Points, in no order, along strands that fork and pass close to each other.
Two points are linked if the straight distance between their rows is under 72.2. Some points are linked to none.
pib: [30, 9, 21, 24, -4, 40, -5, -37, 9, 30, -25, 23, 3, -1, -2, -39, -10, -2, 19, 3, -27, -21, 3, 0, 39, -39, -1]
bigos: [-7, -12, -13, -16, 3, -65, 17, 51, 13, -2, -12, -24, -16, 28, 23, 22, -45, 27, 37, 4, 1, 48, 24, 24, -6, 8, 70]
Bib: [-39, 21, 78, 13, 1, 13, -43, -20, -35, -18, 24, 5, -43, 9, 24, -43, -4, -16, 20, -14, -16, -28, 3, 33, 27, 8, -64]
zifu: [15, -9, -1, 8, -21, 49, 31, -30, 13, 63, -35, 17, 10, -21, 21, -5, -8, 18, -13, 13, 17, 23, 16, -13, 37, -28, -26]
sado: [-55, 39, 46, 26, 2, -28, -47, 26, -12, -22, -4, -32, -22, 2, 57, -4, -9, 35, 6, 34, -7, -32, 27, -10, 38, 0, -11]
sonu: [30, -43, -32, -47, 9, 2, 8, 30, 10, -24, 32, -24, 38, -7, -13, 33, 43, -16, -35, -37, -9, 28, 7, -13, -45, 10, 28]
Ref: [21, 9, 25, 2, -2, 58, -7, -64, -13, 34, -25, 36, 27, -5, -25, -22, -6, -12, 20, 4, -18, -25, -4, -23, 24, -42, -38]
Femi: [18, -1, 9, 3, -8, 59, 7, -64, 8, 39, -31, 31, 27, -16, -16, -20, -2, 2, 3, 12, 3, -16, 2, -24, 30, -39, -35]
sufo: [9, 25, 22, 62, 14, 5, 22, 22, 30, 3, -26, 8, -36, 32, 17, -26, -37, 7, 15, 18, -11, 10, 8, -11, 51, -9, 37]
Gad: [58, -36, 24, 38, 22, 54, 9, -44, 11, -4, -17, 28, -6, 41, 5, -55, 0, 4, 11, -14, -51, 6, 10, 14, 39, -35, 4]
Lumun: [10, -43, -25, -43, -11, -10, 41, 18, 20, -11, 38, -23, 58, 47, -34, 3, 49, -4, -18, 15, -1, 57, -9, -40, -31, -18, 26]
kuf: [-27, 34, 50, -1, 8, 6, -39, -36, -49, -3, 23, 31, -25, 3, -9, 2, 2, -41, 17, -23, -15, -51, -9, -26, 9, 19, -47]
Gono: [22, -29, -20, 25, 2, 22, 5, -3, 35, -50, 7, -10, -42, 46, -40, -6, 7, 8, 20, -28, 12, -2, -23, 11, 40, -1, 31]
Zesaf: [3, -5, -48, -10, 6, -32, 17, 25, -4, -16, -7, -9, -9, 12, -26, 19, -16, 4, 5, -12, 28, -9, 4, 24, -41, 38, 33]
vufo: [3, 32, -35, -36, 35, -15, 30, 31, 12, 2, 21, -5, 56, -50, -15, 29, -22, -2, -7, -28, 15, 9, -2, -1, -67, 8, 14]
kegu: [-55, 20, 31, 2, -15, -34, -53, -4, -6, -47, 13, -13, -24, -15, 31, -15, 5, 12, 14, 30, 7, -61, 19, 2, 17, 5, -25]
regik: [-32, 37, 64, -3, -5, 0, -34, -26, -34, 9, -2, -7, -34, -12, 43, -17, 2, -6, 21, 6, -28, -27, -3, -3, 31, -18, -40]
vid: [24, -22, -30, 21, -21, 12, -44, -22, 2, 21, -17, 24, -1, -19, -22, 28, 27, -12, -34, -21, 10, -34, -21, -3, -8, 29, 5]
dus: [26, 7, 19, 54, 1, 8, 7, 16, 36, 2, -19, 11, -36, 25, 16, -29, -22, 9, 10, 4, -12, -1, 5, 11, 52, -10, 44]
popog: [19, -24, -12, 8, -12, 5, 21, 22, 24, 4, -18, -20, -34, 21, 6, 17, -21, 20, 24, -11, 7, 41, 11, 21, 49, -19, 32]
Duka: [-12, 47, 65, 44, 14, 14, -13, -5, -26, 24, -20, 14, -22, 38, 35, -31, -14, -10, 21, 19, -43, -8, -1, -6, 29, -29, -6]
Tak: [40, -41, -24, 18, -13, 26, -56, -57, 11, 2, 14, 19, 0, -6, -44, -1, 50, -19, -28, -47, -9, -53, -31, 3, 18, 11, 5]
Mibit: [37, -28, -10, 11, -25, 15, -71, -53, 5, 8, 4, 33, 6, -19, -41, 7, 38, -21, -20, -32, -8, -65, -23, -1, 10, 17, 5]
lukan: [-33, 28, 21, -17, -5, -11, -15, -39, -32, -5, -24, 5, -4, -54, 8, -3, 14, -13, -14, 40, 4, -20, -6, -46, -29, 16, -58]
nodov: [-5, 20, -7, 30, -18, -14, -12, -18, 21, 4, -14, 12, -22, 3, -17, -26, -6, -6, 10, 21, 6, -43, -6, 3, 27, 1, 12]
gize: [-17, 45, 34, 55, 13, -12, 1, 17, 9, 9, -17, 0, -31, 28, 33, -27, -20, 1, 6, 32, -22, -13, 8, -13, 43, -16, 26]
Mun: [-53, 14, 64, 16, 10, 9, -49, -13, -30, -42, 36, 10, -42, 17, 7, -41, -7, -24, 24, -10, -7, -44, 8, 32, 17, 19, -61]
Rimag: [-25, 35, 60, -2, 3, 16, -26, -46, -49, -1, 16, 23, -32, 0, -11, -24, -4, -39, 28, -17, -15, -37, -13, -8, 15, 6, -64]
Lutup: [9, -13, -21, 65, -2, -8, -48, 33, 44, -36, 28, 21, -25, 54, -31, 5, 5, -8, -4, -33, 13, -65, -7, 18, 21, 38, 53]
Gikiz: [-43, 43, 49, 4, 2, -9, -25, -8, -33, 16, -25, -30, -22, -17, 54, 0, -6, 25, 4, 34, -17, -9, 10, -40, 30, -13, -31]
teba: [2, 22, 46, 3, -7, 6, -62, -30, -42, 13, 27, 49, -16, -1, -9, 15, 9, -54, 7, -36, -27, -58, -4, -17, 7, 23, -29]
famep: [-52, 26, 37, 18, -6, -42, -50, 28, -17, -21, -10, -36, -16, -22, 60, -1, -10, 51, 3, 38, 7, -28, 35, -10, 23, 14, -15]
Mev: [14, -42, -33, -26, 3, 48, 36, -23, 5, -5, 3, -5, -6, 36, -26, 31, 28, -3, -13, -21, 26, 27, -10, -26, 6, -14, -18]
palis: [27, -31, -45, -19, 10, -47, -11, 55, -1, -43, 23, -17, 6, 11, -13, 30, 12, 8, -1, -38, 9, -12, 13, 18, -50, 49, 71]
kal: [25, -27, -20, 7, 10, 70, 5, -54, 6, 30, -8, 31, 20, 9, -23, 19, 26, 0, -38, -20, 16, 0, -18, -44, 25, -9, -34]
reso: [-23, 29, -46, 16, 13, -50, 11, 36, -31, -7, 9, -1, 6, -26, -8, 13, -6, -8, -14, 13, 21, -13, -20, 25, -59, 40, 1]
nelub: [30, -24, -23, -55, 15, 15, 21, 27, 10, -13, 36, -16, 50, -9, -12, 36, 38, -11, -44, -34, -5, 36, 7, -17, -41, 4, 9]
zonis: [7, 2, -12, -73, 7, -2, 45, 25, 40, -8, 22, -14, 65, -41, -8, 0, -20, 24, 4, -3, 7, 39, 0, 10, -41, -9, 16]
pemom: [23, 7, 32, 38, 0, 9, -75, 0, -13, -10, 32, 45, -2, 51, -30, -6, 6, -41, 4, -22, -33, -68, 5, 10, 9, 22, 17]
Tete: [21, -34, -28, 27, 7, 28, -3, -3, 22, -41, 19, -10, -40, 52, -38, 14, 24, -4, 5, -49, 3, -3, -29, -14, 34, 5, 31]
bik: [39, -32, 3, 24, -2, 59, 28, -12, 32, 11, -12, 11, -14, 14, 17, -15, -6, 18, 7, -16, -15, 34, 0, -8, 66, -40, -5]
Finul: [35, -48, -47, -29, 2, -36, -17, 46, 3, -48, 27, -27, 12, -4, -15, 25, 34, -1, -14, -45, -4, -5, 10, 15, -51, 37, 67]
kopu: [-23, 11, -8, 8, -4, 3, 47, 14, -9, 67, -31, -8, -1, -17, 30, 5, -33, 12, -13, 22, 17, 56, 21, -5, 0, -1, -13]
tiv: [-36, 30, 44, -19, -13, -10, -26, -44, -29, 3, -11, -4, -25, -32, 25, -15, 9, -9, 13, 22, -14, -36, -2, -22, 13, -11, -44]
Bupe: [50, -37, 9, 29, 9, 62, 19, -31, 30, -5, -8, 21, -10, 23, 4, -43, 2, 11, 9, -18, -34, 14, -4, -1, 55, -39, -2]
Pelug: [14, -8, -5, 0, -21, 51, 21, -51, 14, 48, -36, 24, 18, -24, -9, -13, 0, 9, -10, 16, 21, 1, 5, -14, 26, -29, -33]
Sifi: [3, 34, -43, -24, 40, -39, 21, 42, 11, -5, 32, -3, 50, -57, -5, 30, -23, -1, -1, -30, 16, -4, -9, -4, -71, 12, 32]
nifeg: [23, -50, -32, 13, 2, 37, 1, -13, 13, -15, 22, -7, -34, 42, -24, 31, 42, -20, -9, -58, 2, 3, -28, -27, 24, -8, 17]
vok: [-27, 27, 16, -4, -9, -13, -29, -34, -32, -2, -14, 23, -9, -33, 0, 13, 11, -23, -8, 27, 0, -36, -10, -53, -21, 24, -36]
kapa: [21, -55, -19, -38, -18, 10, 31, 2, 13, -4, 1, -33, -5, 38, 1, 21, 17, 15, 18, -1, 4, 50, 10, 12, 30, -51, 12]
Pibep: [20, -19, -2, 20, -1, 20, 30, 32, 22, -2, -19, -19, -27, 38, 6, 23, -29, 25, 30, -2, 3, 59, 7, 3, 59, -26, 25]
funiv: [-28, 19, 24, -17, -20, -1, -4, -43, -20, 25, -36, 0, 1, -60, 16, -13, 10, -12, -14, 49, 1, -3, 0, -34, -19, -9, -59]
tofo: [8, 29, -28, -3, 6, 27, 15, 12, -10, 31, -15, 12, 43, -41, -24, 37, 0, -19, -41, -6, 22, 19, -10, 5, -53, 17, -38]
zapu: [7, -7, -3, 63, 7, -3, -27, 22, 55, -51, 23, 21, -27, 61, -39, -24, -8, -7, 7, -12, 14, -53, -5, 23, 22, 32, 50]
pigif: [8, 24, 69, 22, -7, 18, -25, -35, -44, 16, -4, 31, -23, 25, 2, -43, -5, -35, 37, 2, -38, -18, -6, 27, 17, -21, -40]
pibef: [15, 8, 14, 48, 11, 29, 43, 18, 30, 3, -31, 4, -29, 29, 6, -16, -46, 20, 29, 12, -2, 38, 8, -20, 59, -19, 21]
pozun: [10, -51, -30, -50, -1, 5, 31, 1, 6, -25, 13, -33, 17, 46, -31, 19, 29, 1, 3, 3, 7, 41, 6, -19, -14, -23, 17]
fidov: [24, -46, -13, -52, -21, 25, 63, -23, 8, 4, 13, -9, 12, 59, -18, 19, 49, -2, 0, 1, 19, 42, -6, -24, 6, -48, -25]
muf: [39, -37, 33, 56, 4, 7, -10, 7, 55, -50, -1, 16, -40, 62, -4, -46, -3, 6, 14, -6, -9, -11, 1, 48, 40, 8, 62]
kuleb: [-9, 6, -25, -45, 11, -53, 38, 44, 24, -10, 16, -17, 25, -44, 23, -14, -36, 14, 24, 0, -3, 18, -2, 31, -56, 5, 50]
zegu: [14, -9, -8, 61, -8, -8, -70, 23, 38, -22, 33, 33, -12, 44, -25, -3, 11, -19, -8, -28, -5, -76, -2, 13, 17, 32, 45]
gek: [-19, 5, -10, -11, 1, 3, 53, 23, -6, 56, -26, -9, 3, -7, 31, 14, -42, 15, -1, 12, 18, 64, 24, 8, -7, 1, 1]
Vupiv: [33, 13, 39, 28, 5, 29, -22, -39, -14, -1, -9, 33, -2, 37, -27, -49, -9, -19, 29, 3, -35, -38, 0, 22, 19, -18, 0]
bolo: [-42, 28, 45, -29, -9, -15, -30, -36, -34, -15, -17, -18, -26, -51, 38, -10, 7, 16, 5, 21, 1, -37, 9, -19, -1, 10, -53]
fosik: [16, -15, -23, -26, -2, 62, 44, -35, 2, 20, -20, 12, 22, -1, -24, 17, 12, 8, -36, 1, 41, 32, -2, -5, -4, -3, -45]
siz: [-8, -2, -45, 4, -9, -25, 19, 4, 7, -2, -18, -7, -22, 3, -28, 5, -16, 4, 5, 3, 34, -9, 0, 25, -15, 29, 16]
zode: [-5, 26, 18, 15, -9, 1, -43, -29, -17, 9, -1, 36, -3, 2, -24, 8, 0, -27, 8, 3, -10, -55, -12, -39, 8, 12, -8]
Mul: [1, 24, -20, -63, 19, -7, 46, 18, 37, -4, 22, -4, 66, -49, -11, 9, -28, 13, 4, -13, 15, 28, 3, 4, -53, -5, 9]
baven: [12, -14, -29, -37, 7, 43, 44, -11, 0, 8, -16, -2, 23, 0, -27, 22, 4, 6, -26, -6, 34, 32, 3, 7, -25, 4, -26]
vem: [6, -25, -16, -68, -1, -11, 30, 31, 39, -19, 20, -20, 61, -22, -10, -7, -10, 29, 10, 8, -6, 47, -3, 10, -36, -7, 33]
Lal: [14, -52, -28, -34, -16, -9, 39, 7, 12, -7, 26, -24, 38, 66, -34, 11, 54, -14, -4, 11, 4, 47, 2, -44, -22, -30, 28]
Duk: [-41, 21, -7, 8, -9, -50, -10, 5, -34, -24, -6, -20, 1, -59, 15, -16, 8, 14, -16, 50, 17, -8, -9, 5, -29, 32, -39]
nep: [11, -39, -31, -56, 10, 5, 29, 13, 5, -27, 4, -25, 24, 18, -28, 18, 6, 9, 2, -5, 11, 36, 9, -1, -31, 3, 22]
tofe: [-50, 30, -5, 33, 9, -39, 14, 10, -20, 33, -27, -33, -17, -16, 38, -10, -24, 31, -15, 47, 5, 26, 11, -24, 19, 8, -8]
sor: [34, -11, 34, 58, 4, 7, -5, 11, 46, -24, -10, 18, -35, 46, 9, -42, -14, 3, 9, 1, -16, -15, 6, 35, 43, 0, 55]
mef: [18, 3, -52, 5, 7, -54, -12, 55, -16, -12, 23, 1, 8, -22, 0, 29, 15, -12, -18, -28, 22, -40, -5, 46, -67, 42, 38]
mudek: [10, -39, -32, -53, -3, -6, 29, 11, 8, -18, -7, -29, 10, 11, -20, 9, -10, 15, 16, -2, 13, 34, 15, 22, -24, 1, 26]
kanem: [16, 13, 32, 6, -14, 2, -68, -29, -25, 16, 18, 48, -4, 0, -18, 17, 14, -43, 4, -28, -24, -64, -6, -21, 9, 18, -7]
regir: [-1, -20, -19, -26, -6, -58, 17, 38, 13, -3, -9, -25, -17, 14, 16, 13, -32, 20, 33, -3, 5, 34, 24, 42, -9, 9, 62]
Minek: [-16, 27, 20, 4, -8, -5, -36, -36, -24, 11, -8, 33, -7, -13, -11, 13, 7, -28, 1, 13, -5, -46, -13, -50, -5, 17, -22]
Lemog: [29, -55, -37, 12, -7, 38, -13, -29, 13, 1, 19, -2, -29, 23, -20, 25, 52, -21, -26, -65, 2, -10, -29, -13, 20, -4, 11]
Kesig: [-8, -8, -8, -29, 1, 1, 48, 30, -3, 40, -23, -12, 6, 11, 24, 22, -44, 26, 12, 7, 14, 71, 28, 7, -6, -6, 17]
zum: [3, 24, -44, -21, 37, -54, 21, 53, 8, -23, 36, -6, 37, -40, -3, 18, -24, 3, 9, -25, 14, -12, -12, 2, -72, 26, 52]
mili: [12, -14, -50, -13, 12, -44, 5, 45, -4, -34, 8, -11, -5, 18, -21, 28, -9, 8, 6, -24, 21, -11, 11, 19, -48, 47, 54]
movug: [35, -56, -33, 19, -7, 35, -32, -53, 16, 3, 20, 7, -16, 6, -34, 1, 59, -27, -31, -63, -4, -32, -35, -3, 22, -2, 7]
felif: [-50, 16, 28, -3, -18, -43, -48, 2, -15, -39, 0, -23, -18, -34, 43, -13, 6, 32, 5, 38, 16, -46, 26, -1, 8, 16, -27]
geku: [-18, 24, -31, 26, -2, -39, -9, 21, -32, -1, -2, 12, 3, -38, -4, 21, 9, -17, -27, 22, 17, -13, -22, -4, -48, 45, -21]
nitaz: [-45, 16, 11, 3, -17, -51, -31, -4, -25, -30, -6, -18, -12, -48, 29, -17, 9, 25, -9, 50, 16, -32, 12, -4, -9, 24, -32]
Megu: [26, -12, -6, 15, 11, 62, -22, -55, -3, 29, -13, 36, 24, 1, -33, 11, 10, -7, -17, -17, -4, -21, -16, -47, 23, -10, -17]
bobuv: [34, -53, -9, 11, -9, 51, 36, -24, 38, -16, 12, 1, -23, 37, -9, -18, 23, 0, 19, -22, -12, 30, -25, -4, 52, -50, -18]
losa: [-55, 28, -11, 17, 15, -39, 27, 31, -31, 36, -15, -36, 6, -41, 49, -6, -26, 30, -21, 30, 0, 50, -1, 12, -22, 13, -12]
fipe: [13, -32, -19, -56, 4, -1, 39, 20, 21, -18, 42, -20, 65, 24, -28, 11, 41, 3, -24, 5, -2, 58, -11, -37, -32, -9, 16]
niz: [-39, 17, -15, 14, -5, -40, 17, 15, -23, 33, -17, -26, -3, -50, 38, -14, -11, 12, -23, 36, 3, 28, -1, 24, -21, 9, -19]
Levos: [23, -28, 14, 56, 5, 6, -13, 11, 60, -67, 15, 14, -37, 68, -34, -40, -2, 0, 12, -11, 7, -32, -6, 40, 30, 22, 56]
sazil: [-59, 26, -16, 19, 19, -36, 46, 19, -18, 37, -24, -33, -13, -7, 34, -10, -43, 29, -5, 35, 13, 54, 10, -6, -5, 11, -3]
regi: [16, 10, -12, 9, -27, -10, -41, -6, -14, 15, -12, 35, 9, -73, -5, 27, 34, -41, -39, 6, 3, -20, -22, -4, -53, 34, -37]
nuf: [-40, 33, -39, 13, 12, -59, 11, 30, -35, -18, 15, -12, 10, -40, 3, -4, -4, 4, -10, 25, 22, -6, -25, 32, -54, 31, -12]
palan: [3, -16, -7, -57, -3, -24, 28, 47, 36, 3, 7, -17, 45, -26, 25, -3, -31, 32, 17, 8, -13, 54, 5, 16, -35, -6, 51]
vobe: [-25, 28, 42, 19, 3, -6, -58, -2, -25, -25, 38, 38, -19, 36, -12, -2, 0, -45, 15, -8, -20, -67, 0, -8, 7, 20, -16]
delab: [-40, 36, 54, 37, 3, -20, -43, 18, 1, -20, 8, -5, -28, 27, 46, -24, -4, -2, 7, 28, -27, -40, 14, 16, 34, -18, 4]
fosep: [-23, 16, 3, 17, -11, 1, 24, -7, -11, 71, -40, -8, 1, -35, 36, -5, -16, 6, -23, 43, 7, 32, 16, -26, 8, -12, -29]
siku: [-45, 38, 19, 28, 4, -31, -9, 5, -20, 20, -27, -32, -19, -11, 45, -8, -15, 30, -6, 49, -6, -1, 14, -39, 30, -6, -11]
lopu: [-3, 31, 59, 8, -5, 21, -23, -43, -43, 8, 4, 32, -20, 15, -20, -33, -5, -38, 38, -2, -29, -32, -13, 3, 15, -10, -47]
didul: [6, 39, -22, 10, -3, 3, -9, 18, -15, 31, -7, 14, 38, -69, -14, 41, 11, -35, -42, -2, 11, 16, -19, -3, -58, 17, -51]
feg: [-30, 9, -11, 3, 10, -34, 50, 32, 4, 20, -23, -21, -28, 24, 13, 11, -62, 21, 35, 18, 18, 60, 19, 4, 16, -1, 31]
Mezi: [24, 19, 28, 33, 9, 21, -51, -20, -17, -4, 12, 42, 1, 41, -41, -15, -3, -26, 13, -12, -28, -56, -8, -9, 15, 11, 10]
fug: [18, -20, -20, -15, 2, 71, 34, -52, 5, 26, -17, 27, 23, 5, -22, 19, 20, 12, -40, -4, 37, 22, -10, -26, 10, -10, -52]
Fof: [-14, 28, -40, -27, 31, -64, 36, 44, 8, -28, 28, -12, 24, -38, 4, -7, -31, 5, 19, -4, 12, -8, -13, 21, -70, 17, 46]
pura: [-2, -16, -4, -51, 2, -20, 32, 50, 18, 15, -6, -18, 33, -2, 29, 11, -39, 32, 18, 10, -13, 65, 17, 11, -26, -5, 50]
pigon: [50, -9, 31, 34, 16, 46, -13, -47, -10, -1, -20, 32, 0, 42, -18, -55, -3, -6, 22, -6, -44, -22, 7, 25, 27, -30, -1]
nakip: [11, -18, -25, 7, -19, -10, 17, 8, 26, 4, -18, -18, -39, 7, -7, 4, -19, 11, 21, -9, 20, 13, 8, 32, 33, -2, 30]
Fub: [10, -38, -26, -38, -10, -30, 14, 19, 16, -14, -11, -33, -11, 17, -8, 11, -18, 22, 30, -2, 6, 33, 20, 35, -3, -3, 49]
kozo: [10, -24, -17, -17, -17, 21, 37, -3, 9, 38, -27, -7, -7, -11, 10, 10, -18, 15, -1, 1, 24, 42, 20, 22, 15, -12, -2]
Nalu: [-31, 32, -26, -32, 19, -53, 44, 36, 4, 8, 17, -22, 23, -61, 39, -12, -30, 9, 9, 0, 0, 15, -8, 40, -57, -7, 23]
Mur: [-6, 15, -16, 22, -16, -31, -32, 11, -27, 4, -4, 25, -2, -46, 4, 27, 22, -25, -33, 18, 6, -24, -21, -20, -43, 45, -24]
taz: [23, -19, -14, -61, 9, 43, 56, -10, -2, -3, 10, -5, 32, 22, -21, 28, 29, 3, -34, -9, 24, 49, 4, -13, -25, -6, -29]
Korek: [-41, 33, 55, -10, -6, -13, -40, -7, -32, 0, -19, -30, -28, -32, 59, 1, -3, 33, 6, 21, -8, -25, 17, -21, 23, 3, -38]
gobit: [29, 2, 10, 13, 13, 60, -23, -58, -15, 23, -13, 37, 27, 6, -39, -3, 2, -11, 3, -10, -17, -30, -13, -42, 24, -20, -20]
zug: [26, -31, -11, -66, -3, 29, 60, -14, -1, -3, 17, -10, 28, 42, -22, 23, 44, -1, -22, 3, 19, 52, -1, -25, -17, -24, -23]
fod: [29, -53, -39, -38, 5, -23, -6, 41, 13, -40, 36, -31, 33, -13, -17, 25, 44, -8, -23, -38, -15, 20, 0, -6, -47, 17, 52]
lif: [15, 29, -24, -38, 18, 39, 36, 10, 0, 21, -1, 4, 56, -28, -28, 37, 0, -4, -40, -21, 25, 32, 4, 8, -48, 7, -33]
zal: [22, -52, -17, -21, -14, -3, 22, 16, 17, -8, 2, -44, -5, 55, 4, 28, 15, 16, 26, 2, -8, 56, 9, 10, 39, -61, 31]
Sopa: [-26, 18, 24, -3, -20, -1, -1, -26, -19, 55, -40, -10, 0, -51, 41, -8, 3, -2, -20, 48, -8, 13, 10, -33, 2, -20, -46]
dobo: [-55, 16, 67, 26, 3, -9, -64, 15, -3, -44, 23, -4, -31, 24, 41, -27, -5, -9, 21, 11, -21, -45, 19, 41, 22, -8, -17]
dotu: [31, -23, 0, 14, -9, 59, 29, -24, 25, 36, -21, 17, -2, -1, 18, -11, -9, 22, -1, -8, -2, 23, 8, -13, 62, -40, -12]
Runov: [22, 16, 60, 36, -1, 19, -27, -30, -29, 14, -14, 33, -16, 43, 3, -46, -6, -25, 30, 6, -42, -21, 4, 39, 19, -24, -12]
bilu: [-37, 34, 81, 7, 1, 11, -39, -16, -39, 0, 8, -5, -42, 0, 46, -26, -2, -2, 21, -9, -27, -19, -2, 14, 35, -6, -51]
vab: [16, -17, -15, -60, 14, 5, 33, 25, 27, -18, 47, -14, 73, 0, -25, 21, 31, 7, -32, -12, -2, 55, -11, -35, -34, -2, 9]
popa: [4, -24, -12, -34, -4, -9, 32, 32, 3, 23, -18, -18, 1, 10, 20, 22, -35, 24, 19, 3, 5, 63, 28, 20, -2, -7, 32]
Gimig: [21, -52, -17, -43, -21, 18, 44, -12, 15, -4, 11, -25, 1, 51, -8, 17, 35, 4, 15, 2, 9, 44, 2, -3, 22, -58, -7]
rerag: [1, -5, -34, 12, -19, -21, 15, -1, 20, 6, -21, -7, -34, -2, -16, -5, -16, 6, 11, 4, 29, -6, 3, 27, 15, 12, 18]
Moki: [-42, 45, -32, -4, 20, -52, 23, 22, -27, -9, 19, -26, 28, -66, 10, -6, -13, 5, -4, 16, 17, 6, -27, 37, -57, 7, -20]
kidef: [-34, 48, 41, 51, 10, -21, -18, 21, 5, -6, -6, -9, -29, 31, 42, -23, -13, 5, 1, 36, -22, -23, 11, -9, 42, -14, 19]
sidif: [18, 22, -18, -57, 26, 31, 44, 12, 9, 6, 15, -2, 63, -22, -25, 33, -1, 4, -35, -24, 19, 35, 7, -1, -45, 3, -22]
tagi: [31, -4, 21, 2, -22, 8, -73, -42, -15, 19, 9, 45, 6, -17, -28, 16, 24, -36, -4, -29, -22, -64, -11, -13, 7, 16, -5]
Noge: [29, -9, 11, 47, -8, 2, -80, 4, 15, -14, 34, 40, -2, 43, -30, -9, 16, -27, -7, -27, -21, -78, -1, 14, 16, 26, 35]
mipo: [-43, 40, -25, -13, 19, -51, 33, 28, -16, 12, 14, -30, 24, -70, 38, -10, -20, 11, -5, 7, 3, 19, -16, 48, -53, -7, -3]
Reve: [13, -7, 1, 28, 4, 36, 52, 19, 24, 9, -26, -2, -17, 30, 7, 5, -43, 29, 30, 8, 9, 61, 13, -20, 63, -30, 5]
fofar: [-39, 23, -10, 6, -9, -46, 2, 9, -32, 0, -9, -27, 10, -70, 19, -19, 2, 11, -20, 43, 9, 11, -13, 19, -34, 21, -41]
Rigak: [-62, 18, 44, 17, -3, -23, -64, 13, 3, -55, 23, -9, -28, 5, 36, -22, -4, 1, 24, 20, -5, -62, 24, 25, 21, -5, -16]
dute: [20, 14, -21, 9, -21, 4, -28, 4, -9, 24, -17, 26, 23, -69, -11, 34, 28, -37, -45, -4, 9, -5, -22, 6, -55, 28, -36]

A fork is a point with three links. Follow the links from the first point to the second and name the forks in between, in order.
Rigak, pibef: sufo
teba, vok: kanem
famep, kidef: felif

Follow the links from the first point to the second, and from the first to the third. Name the last point that the two ways share.
Minek, lopu, movug: kanem
movug, Minek, kuf: kanem
kidef, sor, Pibep: sufo

Name the points in between on the shortest way along the links from the first point to the second, in order.
sor, Rigak: dus, sufo, gize, kidef, delab, dobo
Kesig, Sopa: gek, kopu, fosep
regik, Korek: tiv, bolo
palis, nakip: mili, Zesaf, siz, rerag
niz, tofe: losa, sazil
gobit, fosik: Megu, kal, fug
